Points on a hilly landscape, in no order, each with its height.
From any point a ball rolls to the lowest of the 2 points nearest to it. It stops when none of these is lower. Distance is the straight distance between rows; heights are no part of it.
Z451 height 54.8: [-29 -12  -2  33 -25   6  18   5 -51 -26  29   1  -4   0 -27 -33 -34  16
  33  -7  21   4  30   6 -18 -20  19  25 -30  -9  20  11]
Z764 height 27.8: [ -6 -27  30  22   4 -43 -38  27 -17   3  27  -7   8 -15 -11  15 -57   2
 -71  -5  -1  -1 -29  -7  16 -19  -8 -24  20  29  25  21]
Z367 height 44.6: [ -4  16  33 -25  11  -2 -90 -50  -4 -11  -1 -22  -4 -30  -8   2  35  35
 -43  28   4  12  13  16  19   3   4  10  49  20 -35  16]
Z642 height 28.7: [ -6 -13  14   4  18  -9   8  46  25  -9 -12   6 -23  14 -37 -16 -16  25
 -11  23  34  48  24 -34   2  10  29   5  18  -5  32   9]
Z340 height 37.7: [-20 -33  36  29 -28   1 -25 -39   5 -34 -40   0  13 -18  12 -30  -7 -16
 -26   4 -18 -27  12 -19  -3   2  12  21 -46 -27 -25 -34]
Z577 height 12.1: [-28   7 -17   7 -18  33  49 -15 -38  -2  -2  27 -16  53 -49   3  24  24
  -3  15  30  20   3 -28 -15 -14 -17  40  -6  -2  23  94]
Z134 height 47.5: [ 19   4  15 -33 -32  -5  -6   3  63   1 -37 -43  -9 -47  41   6  26 -13
 -16  -3   0  17 -33 -25 -16  49  33  -3 -26  -7  11 -40]
Z698 height 35.3: [-15 -14 -36   0 -13   8   0  18  16   6   0   9   8 -25  18  -6 -24 -36
  -4  15 -26  17 -48  -2 -24  -5  15   8 -59 -12 -25  11]
Z16 height 34.5: [-31   5  49  11   8 -28 -21 -23 -17  28  10 -28  31 -40  26 -26 -21  20
 -87  34   3   1   1  63 -10  16 -36  -8  12  -4  -1  21]
Z449 height 58.7: [  3  18 -24  11 -56 -17   1  24   2 -28  16  43 -24  25 -10 -27  35  37
  25  15  18 -10  14 -22 -23  17  36  43  27   2 -22   8]
Z321 height 47.9: [  0   5  -3 -21   3  -3 -70 -42  -5 -12 -12  16  11   3 -12  10  37 -10
 -17   7 -19  37   9   9  13 -48  40  36  23  20 -40  23]
Z9 height 42.9: [ 28  32  23 -46  27  54 -16  21  10  75  41 -31  46 -28   9  48  26 -22
 -36  12   4  22 -35  14   5  25 -30  32 -25 -20 -63   1]
Z400 height 16.7: [  0  -6  17   2 -37  13 -31 -58 -24  -5 -39 -13  10 -45  16 -12  14 -45
  -9  26  22   1  35  10  -5  15 -29   7 -38  19 -25  32]
Z268 height 26.2: [ -4  -7 -12   2  43   3   6   9 -12   6 -26 -40 -16 -40  27   1 -25 -51
  23  -1 -14 -26  32  22   9  13  -9   1 -34  -9 -23 -29]
Z924 height 31.7: [ 44   0   0  21 -53 -25  54  21  17  -1  15  26   5  32   9  17   7  21
  80 -37  30 -62   0  -8 -35  44   1 -15  43  15  32 -16]
Z510 height 21.8: [ 13  -8   8  -6 -20  35  29 -16 -13  -6   3  42  15  26  -7   7  34  -4
  30  15  10  36   1 -29 -19 -32 -11  20  -3  -8 -16  62]
Z486 height 22.2: [  6  -8   0  -5 -38 -16 -50  30   4  -5  15   7   8 -17 -29  26  -7 -10
 -55  24  25 -10 -34  -8   8  30 -26 -12  37  35  25  16]
Z598 height 43.1: [  4 -16  -3  13  25 -34  10  25  -2 -23 -33  21 -23  -5  24 -25   0   0
   1  -4  -7 -38  41 -16  26  48  14  -9   9 -15  19 -22]
Z715 height 38.6: [ 20 -11  17  18  -8   0 -38  -2   5 -26 -34  33  -9  40 -29  -1   3   4
 -14 -16  18 -31  30 -45  21  35  63  30   6  29   1 -31]
Z225 height 58.1: [ 25   6  23   9  29  -9 -17  18 -15 -41  17  -4  -2 -25  19  21 -17  -5
 -11  -1 -38  18 -14  -3  25 -52 -40 -30   6   6 -45   0]
Z194 height 32.1: [-21 -25  12  14 -14  14  -4 -11  37 -37 -68 -53  16 -39 -60 -13 -18 -42
 -22  -4 -34  13  26   8  29  13   7  29 -65  -7  28 -52]
Z881 height 26.0: [  6  -4 -44  -5  -2  -6  28   4 -10  30  22  -9   5  27  -2  37 -21 -58
  53 -15  -6 -21   9  26  -9 -49 -29  -5  16  24 -13   0]
Z347 height 37.9: [-11   8  48  -5  50  17  12 -30 -34  24  35  15  31 -29  11  11   6  40
 -45  40   5 -12 -17  58 -13  20 -43 -16  38   1  -7  35]
Z595 height 35.7: [ 30 -22  31 -15 -45  -4 -21 -43   1  33  28  -5  -6 -21  -4   5  66   4
  26  -3  22  -2  13  -3 -18  26 -28 -12  42  -5   3 -10]
Z842 height 47.4: [-10 -11  34  -1 -14  43  15 -35 -31  15  30 -15   3  -7 -25  12  12  14
  11  20  66 -17  16   6 -25  13 -64 -12  16   9  11  36]
Z505 height 53.4: [-17  -4 -22  18 -19  54  27  -1 -29 -36   0  37   8  15 -11 -20 -11 -20
  52 -28   1   6   9 -13  -7 -44  42  10 -57  -1  32 -30]
Z2 height 62.4: [ -5  35 -21  12  -7  11  49  16 -40 -33  24  46  -5  68   1 -10   0  41
  24 -17  -2  -8   7  -6  -6 -25  -3 -12  23   9  62 -25]
Z287 height 22.6: [-15  -9  14  30   0  -3 -14 -25 -31 -26 -44 -38   2 -43 -13 -24 -19 -41
   2   2  -3  -9  70  30  12  -4 -22  13 -39  12  10 -16]
Z807 height 26.7: [ -2   5   7   8   9 -25  11 -33 -36 -32 -20  17 -21  26  13   1   5   6
   5  -4 -18  35  26  21   2 -20  11  -8  23  20  36  -3]
Z86 height 37.5: [ -4 -12  -2  -3 -25  34  43 -33  11  -8  18  38 -14   7 -32 -70  66  48
  24 -17  77  -7  45 -63  -9  46  17   4 -22  -6  44  39]
Z114 height 45.2: [  8  -4  25  -9  -2   3 -33 -33  36 -32 -42 -21   2  -6  28   6 -30  24
  14  25   3  40 -36   8 -20   1  58 -10   6   8 -17   2]
Z411 height 31.8: [-48   6  30 -14   1  11 -23   4   0  52  35 -11  29 -15   4 -27   4  31
 -60  32  17   8 -18  54 -21  45   3   8  11 -43   9 -15]
Z215 height 35.4: [-14  16 -47   9  35 -12  58  44   0   4  -3  14 -41  65 -18 -19 -18  10
  30   0   9  28  22  -6  16 -51 -25 -25   3 -17  17  33]
Z661 height 30.3: [ 28   9 -40  12  -8   7  35  -2 -11   8  19  27  25  54 -18  69   8 -17
  62 -19  -6 -69   0  22 -10 -10 -31  -3  52  23   6   2]
Z686 height 54.6: [-30 -26   9   5  66  21  26  -8 -49  34  31  23  15 -29 -25  11  -6  -9
 -24 -16  21 -69  16  18  19 -11 -13   6  16  16  27  21]
Z299 height 42.2: [ 16  -8   1 -33 -17  43   7   1 -18  27  41 -20   5 -44  10  -2  65   1
  52 -30  20 -54   5 -26   4   8 -17  17 -14 -52  -3 -29]
Z128 height 27.3: [  6  -6 -17 -41 -24  42  39   3  20  22  13   5  15 -13   5  -1  49  -6
  42   5  25  33 -23 -17 -30 -10  11  13 -11 -41  11  17]
Z209 height 62.3: [-38  11 -39  -5   6 -41 -18   9  -7 -14  -9  -6 -22  -9   5   8  -6 -15
 -21  40 -25   1   1  56  -3 -12  -5   3  36  15 -10  -7]
Z227 height 52.1: [-27  -2  -3   5  -6  81 -36 -16 -28  25  49  13  40 -19 -29 -34  -4  13
 -29  24  61 -40 -11  12 -12  59 -33   6 -41   6 -15  22]
Z805 height 47.2: [ 27   9  -5 -16 -23 -22 -58 -19  31 -22 -34  -2  11 -15  25   8  29 -13
 -35 -21 -32  10 -27 -23  24 -27  25   5  26   0 -11  -8]
Z409 height 43.7: [ 13  -7  20  17   2  -8  88   9 -18  28  -3  -8 -23  56  -1  -5 -11  39
  21  -3  12   8   9 -42 -26   9 -19  14   1 -25  -9  77]
Z166 height 66.0: [-23  -4  -3  35  -9 -28  -8   3 -10 -36  13   0   7 -30  39   9 -75   1
 -14  14 -30 -51 -51  40 -11   1 -11 -31  -6  31 -26  10]
Z179 height 44.5: [-23  -6   9 -28 -20  67  -1 -16 -28  24  52 -31  20 -27 -26  -4  41  16
  38 -12  60 -36  10 -15  -5 -27 -48  11  -6 -31  14   3]
Z182 height 31.9: [-10   5 -17  13 -22 -18 -56   0  62 -34 -63 -51   5 -19   8  -7 -30 -29
 -47 -19 -47  -8  -5 -22  39 -22  17  29 -42 -18 -34 -31]
Z624 height 28.3: [  0  -7  -9 -11 -29  30 -40  32  -2 -10   8   2 -14 -20 -47  -7  19  -9
 -38  17  49   8   5 -37   8  35  -5   6  -8   6  29  -7]
Z220 height 41.2: [  3  11  62 -14  32   0 -31 -29  -9 -22   3  -6   1 -25  17   2  18  59
 -34  49  -3  26  -7  34  -1  26 -23 -24  60  -7  -6  15]
Z198 height 41.0: [-31   9 -23 -28  14  11 -27   4   1  -2  43  -5  -3 -39  -7  32  -7   3
 -14  -8 -45  31 -82  23  -8 -44  37   2 -34  18  19 -41]
Z737 height 54.0: [  9  10  12   9 -30  51 -39  -9 -12  13   1  26  41 -11 -14 -67  14  20
 -61  22  45  13   2 -11 -10  75  -3   9 -55 -17  -6  37]
Z279 height 32.7: [  7 -19  -7 -10 -12  23 -24   5  -2  -9 -11  11   4 -21 -25   9 -18 -31
  -9  -6  10  28 -17 -25  -1  -7  45  12 -41  15   9  -3]
Z264 height 36.1: [-30  18  10  -4   4  30 -35 -28  -3 -17 -33 -65  22 -82   5  -3 -21 -18
 -45  17 -22  -7  -4  38  -1  10  -7  23 -64   3  -6 -20]
Z586 height 23.4: [ -9  -5  24 -12  62   0 -10 -26  20   5 -38 -30   4 -45  23  10 -14 -41
 -56  -5 -30  12 -18   6  30 -13 -19 -39 -30 -14   9 -19]
Z254 height 20.8: [ -7  -6 -21  11 -11 -33  -8  34  45 -13 -40 -25 -31  25 -20 -29   2 -25
  -4   5 -27  33  41 -11   7 -36  13  23 -14 -14 -26 -57]
Z168 height 43.5: [  8  18 -16   4 -30 -26 -66  32  45 -35 -27 -17   3  -8  22 -10 -42  11
 -21 -54 -21  30 -51 -29  33 -23  62 -20 -13  20  38 -34]
Z860 height 32.2: [  1  13 -24 -15  13  -5  46  69  19  -7  11  12 -18  15 -30 -28  25  13
   3   5  27  50  30 -48  10 -35  -5   4  10 -36  31  29]
Z563 height 40.8: [ -4   9  -9  20  69 -26  -8   5  29 -25 -39  -4 -28  21  -4   0 -70 -17
  -6  16 -16   9   7  10  30 -23 -12 -59 -17  15 -39 -15]
Z692 height 61.8: [ 61  -8 -20   3   0 -27  12   8  38   5 -15  22  -2  22  15  22 -11 -60
  22 -21 -29  21 -26 -25  14 -33 -36 -60 -18   7 -45   3]
Z397 height 64.1: [  8  36 -27  18 -15 -38  89  19 -25 -16   2  53 -21  70  -2   2  21  42
  11 -35 -29   2   3   0 -11  27 -13 -21  48  22  82  12]
Z129 height 26.5: [-14 -10 -15   2  65 -16 -22 -26  35   6 -49 -31  -5 -26   7  13 -40 -59
 -32 -21 -48 -24 -13   6  38 -29   0 -27 -63   8 -41 -41]
Z496 height 65.6: [ 85  -6   5  -8 -16   4 -16  11  21  -7 -14  -1  10 -21  21  34  14 -32
  41 -13   6  -2   7 -32  10  26  18  -9  14  19 -51  14]
Z786 height 38.5: [ 27 -12  13 -37 -15  -7 -22 -10  19  41  -3 -27  16 -33  20  16  36 -31
  -8  15  10  25   2   8  -8  16 -14   3  11 -12 -14  12]
Z121 height 30.2: [ 18   0 -14   3 -55  14  -8 -46 -11 -13  16  23 -33  -4 -10 -53  72  25
  33 -11  58   8  41 -23 -15  55 -24 -22  -4  33  35  31]
Z45 height 43.2: [ 21   1  11   5  15 -22  -9 -40  27 -15 -10  -5   3  28  30  35 -38  15
  35  15 -31  39 -36  24 -20 -29  42 -21  24  29 -63  36]
Z213 height 63.0: [ 56  -6 -17 -16  23 -11  47  35  37  25 -15  -2  10 -15  30  13  13 -46
  21  10 -19  22  -2 -13  -2  15 -45 -33   2 -35 -30  23]
Z542 height 48.9: [  4  -7 -33 -24  75  47  53  21  -2  28  11  -1   6 -14   7  21 -25 -35
  41 -12   4 -20 -27  -7  17 -29 -20 -33 -34 -34  -7   7]
Z112 height 59.4: [  3   5  18   0   9 -15 -12  33 -12 -14   4 -29 -15 -12  -4  12   1 -47
  -6  -2 -17  37  31 -12  23 -72 -58  -8  -8   3 -22 -33]
Z331 height 49.9: [-11   5  50  15 -15  47  11 -24 -34  24  28  -4  33  -6   4 -27 -18  18
 -42  37  58  -7  -2  30 -31  55 -64 -26 -26  -7   1  28]
Z854 height 55.5: [ 35  28  13 -11 -57  -8   2  10  15 -62   4  11   0 -34  36 -12  36  12
  30 -24   5  33 -15 -13 -14   3  24 -33  12  21  37 -44]
Z911 height 24.8: [-25 -29  -4  -2   9  -4   0  24  27  38 -14 -32  -8   9 -47  -9   3 -47
 -11  11   6  20  46 -22   4 -32   1  52 -12 -34 -20 -16]
Z491 height 38.0: [-32  20  -9   2 -29  28 -59 -19 -11 -20 -15 -43  22 -67 -34 -45   2   8
 -23  39  -1  12  26  50  -4  29  -7  46 -51   6 -25  11]
Z895 height 50.3: [ 24 -10 -16   1  46  40  64  13  13  -7  -7  20   6  23 -15  49 -35 -39
  49 -12   8 -22 -27  -2   6 -14 -31 -65   2   1  21  -6]
Z442 height 28.6: [  9  18   9  30 -63  -7  32 -23 -49 -20  14  20 -23  60 -20  41  -9  50
  33 -12  -4 -10 -29  12 -54  29   1  16  28  55  13  37]
Z856 height 40.0: [ 42  14   5  13  42 -34  -8  17 -19 -27 -39  38 -18  28  39   5 -24   5
  26 -26 -19 -13  29  -9  43  20  30 -32  30  38  23 -21]
Z4 height 51.9: [ 11  -7 -35  11  12  41  55  32 -15 -31  -4  41  -1  22   2   0 -25 -31
  51 -29  17 -26 -14 -29  14 -13  15 -39 -37  -9  46 -30]
Z678 height 37.3: [ -9  -3  23  35  49 -36  46  16 -34   1  13   8 -33  83 -11  12 -30  24
 -10 -26 -21 -14  36 -10  25 -38 -32 -14  30  -2   8 -18]
Z959 height 40.6: [ -5 -11 -26  22  10 -27   6 -22   1   0 -19  14 -15  43   9   8 -32 -26
  19  21 -18  13   1   8 -17 -28  22   7  -9  25 -58  43]
Z655 height 60.6: [  4  12 -31 -22  12 -18 -15  11  32  11 -18 -17 -17  -4  -4  31  -3 -73
 -13  -9 -39  41 -26  -2  23 -57 -48 -36 -37  19 -32 -23]
Z659 height 61.2: [-51  -3  -7  28  32 -34  -9  44 -17  -6  23  -6 -10 -10 -21  -4 -41  13
 -43  38 -10 -33  17  31  12   0 -21  17  23   8 -14   7]
Z858 height 49.6: [-20 -28  -1   9   6  10  50 -26 -25  34  12  -9   2  43 -16  20 -10   5
  35 -14  34 -72  20 -11  -2 -22 -10  24  23 -16  13  29]
Z490 height 49.3: [ -1  15  31  28 -26 -16 -30 -18 -35 -17   4   2 -21  70 -49  -3   4  50
 -15  -5  10  45  38 -10  -3 -21  32  38  29  42  12  -9]
Z501 height 60.2: [  2  18 -47 -10 -22  10   4  24 -10 -21  14  21 -17  14  11 -14  32  -7
  52  -7   0 -15  21   3  -1 -14  19  24  11  -8  -6 -29]
Z767 height 64.2: [ 45  -4  -7 -28  35  18  21  40  35  21 -14  -8 -11   0  14  21  22 -42
  23   9   8  -4   6 -47  16  11   7   8  -3 -24 -46 -12]
Z178 height 21.7: [-34   2 -18  16   3  -9  42  -7 -31  -8   9  33 -23  48 -30  26  -5  31
  -5  19  -6 -15 -24  13 -28  11  -5  19  33  21  11  62]
Z889 height 45.1: [ 22  27 -25   5   1 -30 -73  28  41 -33 -22 -10   7   5  25  13 -46  -7
 -46 -32 -36  -5 -42 -14  61 -39  15 -31  27  22 -16  -7]
Z902 height 26.6: [-12 -17  32 -28  15  -2  14  -7  41  16 -24 -34   0 -27  29   8  25 -27
 -44  11 -29  59 -23 -17   5 -12 -19 -23 -29 -54  10 -37]
Z965 height 40.3: [-46 -13  25   1 -39  13 -63 -62 -18  16  15 -20  22 -49 -33 -47   6  26
 -33  18  17  38  16  38 -25   5  11  31 -32   6   7  30]
Z461 height 26.4: [ 73   8   7  -3  -3 -12  46  32  38  13   2  27  22 -18   4  10  29  34
  86 -17  35 -43  12  -5 -32  80   3 -18  42   3  12  30]
Z888 height 23.2: [ 12   4 -14   3 -68  21 -30 -51 -28 -24  -5   6  -6 -46  20 -36  42  -5
  18  23  32  -4  13   9 -23  56 -32 -17 -22  24   6  29]
Z189 height 32.0: [ 20  -5  34  24  14 -46 -36  26 -19  -4 -15  -4 -14  38  -3  20 -68  14
 -28 -33   4  14   6 -12  26   1   3 -34  29  64  41   5]
Z229 height 60.8: [-21   2  17  22  27  -6  54  14 -45 -39   6  40 -21  23  -3 -31   9  56
  28 -30  10 -27  44 -17  23   7  15  -6  16 -21  73 -27]
Z735 height 60.1: [-18  -3  -1  19   2  -5 -22  79  -8  -4  16  -5 -16  -6  -9  -5 -27  21
 -20  35  21 -53  11 -20  17  48 -13   9  21 -11 -11 -16]
Z96 height 28.9: [-19 -23 -13  12   2 -20  19  24  -7  13  16  19  -6  43 -20 -13  12 -23
  -2 -14  -8 -12  27 -26  14 -62 -24  29   4 -32 -16  -2]
Z826 height 46.2: [-30 -11   6  11 -16  19 -32 -33  -7  -4   5   4 -15  26 -54  -5  10  29
  -1  28  36  22  21   2 -27   8  35  44  18  18  -3  26]
Z999 height 37.2: [-39  17 -19 -31  20  22  10   3   3  39  22 -22   9 -48  28  12  14 -27
 -27  13 -48  12 -42  28 -18  -5 -22  34 -68 -30 -16  -8]
Z996 height 37.6: [  4  16 -47  17 -40 -17  26 -12  -2  -3 -18  39 -12  78   4   4 -28 -31
  25   5 -10  20   0  15 -24 -26   3   0  -3  40  10   4]
Z792 height 21.9: [ -4  13  -4  -7 -12  -2  35  -7 -24  -4  17 -10  -3  32   4  11   9 -19
  46  -7   1  32  27  22 -14 -60 -38 -18  32  10  22 -17]
Z778 height 56.3: [ 35  17  24  11 -72 -28  -1 -11   1 -39  26  54 -10  33   3 -32  53  56
  14 -30  12  -8  -1 -48 -25  29  32   9  33  35   8 -14]
Z306 height 29.5: [-22  -2 -14   1  30  -6 -30 -12  61   0 -60 -67   6 -34 -41   1 -27 -38
 -44  -4 -61  10   9  15  43 -18   4  39 -76  -1 -21 -38]
Z783 height 30.1: [-50   9  -8  -5  41  49  28 -19 -34  19  29  10  20  -7   2   0 -21  29
   7  52  29 -56  -2  56 -26  30  -1  27   3  -9 -29  42]
Z82 height 63.3: [-36  15 -41   2 -11 -56 -39 -30  13 -10 -37  -5  -8   5  18   0  -7 -53
 -40   1 -54  -4  -3  39  13 -56 -17  -1   4  23 -26  -8]
Z890 height 64.3: [-28   0 -14   8  12 -47  -3 -41  13  28 -10 -12   7 -35  26  14 -25 -50
 -18   8 -34 -14 -12  62 -10 -44 -14 -12  -4  48 -54  28]
Z937 height 52.2: [-28 -30  20  18  42  -8  40 -42 -63  25   0  19 -16  29 -18  17  -6   8
  -7 -26   5 -76  39  -1   5  18  -2  18  20  12  34  12]
Z36 height 58.8: [ 14   0 -22  -2 -16 -18 -43  71  12  10  21   9   5 -29  25  15 -10   6
  -1  13  -2 -55 -28  -8  20  65  21   8  21  10 -36  -5]
Z535 height 61.3: [  7  38 -65 -23   2  30  23  43  -2 -45   9  39 -12  21  -3  15  22 -15
  35  13 -23   5 -24   9  13 -33 -14 -13  22   8   8 -21]
Z988 height 33.2: [-17 -24   5  42  43 -48   9  -8 -21  27  12  18 -12  51 -34  -4 -24 -23
 -38 -29 -35 -15  42  -8  29 -72 -20   7  -3  17 -26   1]
Z969 height 42.1: [ -6  12 -26 -16 -31 -10 -24  23  29 -19  11  -4 -19  -4  19   0  -6   9
  15 -23 -40  51 -67   1 -14 -25  59 -12 -29   5  28 -56]
Z665 height 21.3: [ 45   9  -3  -9   9   1  37  39  27  19  17  -7  21 -16  34   9   8  27
  71  15   9 -22   3   6 -19  57  -7  -7  40 -34 -39  17]
Z651 height 57.6: [  4   3 -17   3   0 -18 -65  28  10   7 -10  -7  25 -41  40 -16 -32  -3
 -62   5 -20 -43 -27  -3  37  44  18  16 -15 -18 -44  13]
Z301 height 36.3: [ 63  18   2  20  34 -45 -16  -8  -6  13 -10  15   1  71  27  25 -61  14
  16 -41 -28   1  -2  -1  28 -13  20 -41  27  60  -2 -14]
Z673 height 57.3: [-42  -1 -22 -33  50  22  23  10 -20  18  28 -13  -3  -3 -19  15  12  -2
  26 -28  -5  -9   7  20  17 -63  13   9  12 -28  50 -53]
Z387 height 40.9: [ 29  -5  30  29  31 -40  71   6 -12  14  -7 -10 -43  87   2  28 -21  43
  26 -26 -19  13   8 -24 -15   6 -16 -17  36   1 -13  29]
Z333 height 29.3: [-31 -20  27 -21   1   6  13   8  35  46  11 -32   9  -8  16 -19  17   9
 -30  21   0  39  -8  -1 -21  16  12  23  -6 -70  -2 -33]
Z281 height 47.3: [ 31 -25   7 -33  60  43  14  -5  17  38  11   8  24 -19   7  35 -10 -46
   8  -8 -15  25 -44 -11  -1 -20   4 -24 -34 -23 -35  14]
Z538 height 59.5: [  8  -7   7 -15  61   3  41  19 -23  -2  10  40 -11  23  -3  -9  11  39
  37 -27   6  22  26 -11  25 -13  37 -13  35 -22  61   8]
Z674 height 45.4: [ 20  10  13 -36  57  20  -8  -1  31  50   7 -47  30 -35  28  54 -20 -38
 -23  11 -31  18 -60  17   1   2  -4  -7 -37   5 -70  -4]
Z559 height 58.2: [-21   1 -34 -13  52  10  50   9 -19  13  13   2   4  67  -6 -14  -7  22
  49 -36  18  -2  26   3  29 -70  23  -7  16 -32  57 -32]
Z98 height 43.0: [ 12 -36  30 -12  21   6 -18 -16  -3  23   3  11  -8  27 -18  20  22  -8
   0 -25  31 -25  23 -27  16  12  34   7  35   0  31 -37]
Z682 height 56.2: [-44 -11 -22  -5  52  10  10  19 -13  32  39 -10   2 -24 -42  19 -16 -35
 -19 -14   2 -25   7  25  18 -65 -11  10   3  22   3 -18]
Z687 height 66.4: [  3   8 -24   9 -26 -14  73  10 -20 -11   7  63 -14  22  -7 -21  58  37
   8 -26  12 -34  10 -36  -2  42  -8  -9  20 -13  72  34]
Z48 height 38.1: [ 11  21 -17  12  47  -5  36  -2   8 -14 -14  25 -31  71  -3  -3 -39 -10
  37  -2 -11  40   5   4   5 -45 -25 -67  -2  13  -6 -23]
Z127 height 53.9: [ 16  -9  20   9 -80 -27 -27 -30   0 -20  10  18  -6  -2  24 -27  40  24
  13 -17  -4  23  -4 -11 -16 -15  32   2  19   0   9 -25]
Z504 height 65.2: [ -3  14 -39   6  -4 -42 -22  -6  29 -12 -12 -17   8 -32  35  34 -51 -39
 -19  -4 -51 -30 -68  45   9 -16 -27 -53  -2  34 -32   6]
Z395 height 42.7: [-24   0   5  14 -27  42  -4 -16 -10 -19  22  22 -22  28 -55 -48  39  68
   8  24  51  -1  31 -48 -18  33   5  36  -8  -5   1  34]
Z171 height 39.0: [-48  10 -27 -31  46  10   0 -10  -4  10  33  18   5 -49  -1  11  20 -14
 -23  21 -57  13 -52  52 -14 -46  -1  11 -14  -1 -12  -6]
Z431 height 55.4: [ 10   4  31   8 -15  12 -46  11 -13 -11  11   1  26 -38  11 -58 -18  50
 -36  10  13  48 -11  -6  -4  33  37   9 -32 -27  -2  37]
Z424 height 31.1: [ 40  -3   5 -19 -47  13  17 -12  31  40  46  -8  35 -29   1  10  55  24
  65  -2  22  16 -14  17 -48  23 -14  -5  36 -38  11  26]
Z883 height 24.7: [ -5  -3  17  25 -16 -55   2  39  52 -34 -34 -15 -27  22 -21 -51   2  36
 -15  10  11  34  51 -26   2  12  46  26  15  -9   3 -33]
Z833 height 31.2: [  7 -19  15   1   5 -48  33 -19 -19  15 -13  14 -20  10  22   4  18  10
  -8  -1  -4  19  24  16  -8  29 -17 -21  49  -1  51  39]
Z30 height 56.5: [ 18  20  26  -3  -6  31 -44   6  -7   4  -1 -12  46 -36  43 -20 -29  18
 -52  26   8  -5 -38  15   0  44   3  -1 -27  -9 -42  18]
Z537 height 33.7: [ -5   8 -21  16 -67 -22   3 -34 -23 -15  25  45   4  54  -7  21  -6   5
  10  -2 -21   3 -37  35 -39 -19  10   3  28  49  35  11]
Z398 height 52.0: [-20  -6  47  32 -56 -26 -28 -40 -12 -34   6  -3 -16  15 -20 -44  31  52
 -13  -1   4  36  43 -13 -10  -9  14  19  15  -2  27 -22]
Z656 height 46.1: [  3 -50  59 -10  56  -7  -8 -11  11  41  19   8  13   1  -1  29  -5  19
 -28  -7  -6 -10 -21  -7   8  23  25 -13  43 -27  14 -21]
Z903 height 38.9: [-39  13 -23 -44  -6  49  18  24   0  60  36 -39  30 -23  10  -4  28  -4
  15  14   3  -9 -24   7 -21 -18 -15  59 -53 -64 -29   0]
Z915 height 46.8: [ 12 -13  10  -2  11  11  49  -8 -23  49   7 -13  -1  36  -8   0  15  45
  26  -5  53 -36  29 -28  -2  44 -20  14  27 -25  15  69]
Z795 height 26.1: [  9  -5   3   2  31  13  14   5 -11  25   5  -6   3 -13  19   4 -19 -10
  20  31  20 -39  14  16 -11  37  -2   6   7 -10 -45  24]
Z440 height 34.2: [-10   6  17  -7 -16  28 -39 -20  30 -27 -57 -67  12 -68 -19 -12 -22  -6
 -29   1   5  36   2   3   9  36  29  11 -61   0  42 -24]
Z108 height 40.7: [-10  25  -4 -29  -4  46 -27  38   0  84  38 -32  31 -15  -7 -12  16 -12
 -38  10  30  -1  -3   9  -7  34  -8  61 -48 -41 -60  -4]
Z710 height 39.9: [-12 -23  20  -3 -18  22 -13 -26 -16   2  23  -2   6 -42  23  -8  28  -6
  14  -3 -18 -37 -10 -10 -11   8   1  20 -30 -37 -27 -43]
Z949 height 34.4: [ 47  30 -38  26 -13 -21  80  31   9   9   6  22  10  85  11  32 -13  17
  82 -34 -12 -55  16   5 -13   6 -32 -20  40  16  23  -7]
Z126 height 35.2: [ -4 -13   2 -14 -28 -36   3 -34  21   4 -40  -6  -9 -20  15  -9  34 -21
 -38  26   4  49   8  14 -11  21  -5 -17  19 -15  41  20]
Z785 height 56.9: [ 16  15  17  -9 -29   5 -24  29  -6 -46  17  -8  -4 -45  21   7  16  20
   2  11 -19  32 -40  -5  -3 -10  -7 -18   5 -10  -5  -9]
Z728 height 34.7: [ 16  -2   2  20 -20   2 -66 -12  16 -41 -47 -13   9 -12   2  -3 -21  -9
  -5 -18 -11 -39  13 -23  30  12  57  29 -22  12 -34 -43]
Z249 height 45.5: [  2   1  -9 -20 -14 -29 -14  26  37 -18 -22   1 -20 -18  35 -11  33  -2
   1  -4  -8 -25   6 -17   9  38  46   7  17  -5   9 -69]
Z954 height 47.0: [ 32  13  33 -26 -36  10 -41 -30  52 -29 -57 -36   8 -48  50  23  -4  15
   5 -10  19   8 -47  -8  -8  42  42 -33  25  15  20  -9]

For each start below, name the point where the ball stops.
Z682 -> Z254
Z767 -> Z400
Z505 -> Z999
Z501 -> Z400
Z954 -> Z577
Z321 -> Z586
